A landscape with many valleys, sampled at points; each row gives a point and its height.
A ball rolls from a point to whichever of its 4 nearest points has the largest drop for the distance, and stops where none of them is lower. Distance is the straight distance between rows; heights are no part of it.
mera h=6.3: [118 111  68 196 128 131 131 112 145  73]
tisi h=21.3: [131  98 109 120 106 124 129 105 131 117]
gifi h=14.1: [ 99 145 100 168 164 172  89 167 142 119]
Gubu h=25.4: [134 154 176  94 140 112 134 140 118 167]
gega h=16.9: [161 159 180  88  83 101 130 159 127 196]
Zoka h=25.2: [117 104 118 132 108 138 150  94 133  88]
meto h=10.6: [160 174 192  90 108 126 127 159 137 188]
muvi h=42.3: [142  98 153  82  94  77 184  67  90 110]
gido h=38.4: [107 110 113 152 124 130 161  92 125  65]
datug h=7.4: [111 122  71 189 140 140 118 136 147  89]
fepo h=22.5: [146 137 178  85 119 102 151 123 130 160]
fipu h=42.9: [129  98 136  91 108  79 178  72  69  95]
vurav h=30.0: [159 128 164  80  81  74 154 129 117 176]
Nin h=2.4: [ 92 120 102 157 142 139 142 120 133  81]
fugi h=27.6: [159 120 161  76  79  73 160 113 115 165]
bomon h=24.1: [150 127 170  83 106  90 163 108 124 155]
Gul h=13.7: [ 94 143 113 160 164 169  98 160 143 114]
kibo h=15.9: [100 135 129 145 162 167 109 142 148 112]
zona h=62.0: [124 110 122  94 124  94 149 107  96 124]
kod h=17.4: [129 103 115 123 113 139 127 110 137 121]
gono h=22.4: [146 183 191  98 140 138 122 165 127 184]
nirop h=5.5: [136 145 137 110 146 121 108 156 114 174]
nepod h=1.5: [ 99 123 122 147 148 153 131 125 143  94]
Buzup h=46.5: [141 104  77 222 135 132 140  71 157  46]
dileb h=23.8: [134  93 103 118  94 117 140  93 116 106]
boz h=5.9: [103 122  76 180 138 132 130 125 133  82]
vaka h=38.1: [126 118 129  98 137  96 141 126 102 141]
Fev h=42.8: [156  90 158  79  77  67 190  56  84 113]
rogeg h=14.6: [104 133  87 182 152 163  95 158 151 112]
gizi h=21.0: [149 161 193  94 122 122 133 153 134 179]
bosir h=11.9: [137 148 134 114 144 133  96 160 120 168]
sabi h=26.8: [139 124 162  85 114  93 168 100 118 143]
fipos h=11.3: [117 121 140 128 144 165 110 128 156 122]
fereb h=27.7: [136 161 147 107 154 128 103 161 109 177]
porit h=26.2: [127 141 163  92 139 103 142 132 116 152]
tobid h=15.7: [100 148 115 163 174 187  83 175 141 128]
sili h=13.4: [131 145 151  99 149 114 120 151 113 164]
Fabim h=28.7: [157 138 169  82  76  80 143 147 119 186]
Teti h=32.7: [158 114 157  78  80  68 168  98 112 150]
Som h=0.7: [124 119  74 203 135 147 124 114 168  80]
daru h=8.2: [153 175 181  83  79 102 121 185 103 208]
tuto h=6.2: [140 132 129 118 137 148  93 146 143 161]
pofo h=27.9: [135 132 165  85 128  95 158 113 115 143]
kaban h=85.4: [108 107 105 166 119 117 164  88 107  52]
sot h=10.9: [135 109 115 111 125 121 116 128 126 144]
vofo h=8.9: [ 98 129  95 165 155 148 119 139 141  97]
regi h=12.1: [128 127 131  99 140 107 126 136 111 150]
memed h=9.0: [121 146 149 134 162 186  95 146 157 139]
navi h=5.7: [162 173 187  91  92 122 123 173 125 203]
zalu h=13.2: [ 95 139 105 164 160 161 106 155 141 108]
Dodub h=11.0: [121 114  69 199 131 121 137 109 137  69]
lusun h=62.5: [112 113  77 188 128 117 146 103 118  58]
zaki h=18.6: [113 132  88 190 154 174  85 163 164 116]
lotov h=18.5: [156 147 186  85 105 108 143 143 133 180]
Kitib h=5.4: [135 124 133 121 137 163 102 132 153 144]
Tabo h=1.3: [129 137 146 126 146 178  94 143 158 148]
lafun h=25.7: [131  89 110 133  89 124 156  78 115  78]
Gilo h=49.5: [126 106 110 101 116  92 150 104  88 119]
reruk h=9.9: [135 122 121 110 136 121 110 141 122 158]
fal h=23.5: [115 110 121 137 122 144 142 103 146  93]
diz h=24.3: [110 164 141 146 181 198  84 167 144 139]
maki h=31.0: [113 159 102 180 167 199  63 182 152 135]
Loti h=7.7: [130 106  66 205 126 126 135  99 138  66]
roso h=35.2: [142 113 160  75 110  83 172  87 106 128]
Figov h=21.5: [116 123  73 203 138 153 111 131 170  92]
tade h=17.1: [125 115 126 127 123 150 122 116 147 122]
miguk h=24.2: [133  85  98 116  91 102 152  84  91  96]
rodad h=8.5: [100 117 103 159 136 128 152 108 122  67]
mameb h=44.0: [126 103 128  90 114  82 165  90  82 105]
Vibit h=32.5: [131 105 109 107 121 108 130 120 110 133]
lafu h=8.1: [144 137 134 116 138 153  88 155 138 172]
Faf h=3.7: [ 93 125 105 162 147 137 131 131 135  84]
bif h=17.5: [150 145 141 123 142 163  85 154 145 170]
Feve h=50.0: [113 150  94 187 156 189  68 169 159 127]
Rerov h=28.3: [144 164 143 113 153 142  90 173 120 181]

Where does a ball stop that starts at each point below?
sabi -> navi
Feve -> nepod
dileb -> nirop
mameb -> navi
lafu -> Tabo
pofo -> navi
tade -> Tabo
tobid -> nepod

Call two points neighbours if one is among the 4 nearest of the other. Go from one point of each pair to the other, from neighbour to neighbour, staying as low as possible. Name the highest point that can't be avoided.
nirop and navi -> Gubu
nepod and Som -> mera
Tabo and Som -> kibo
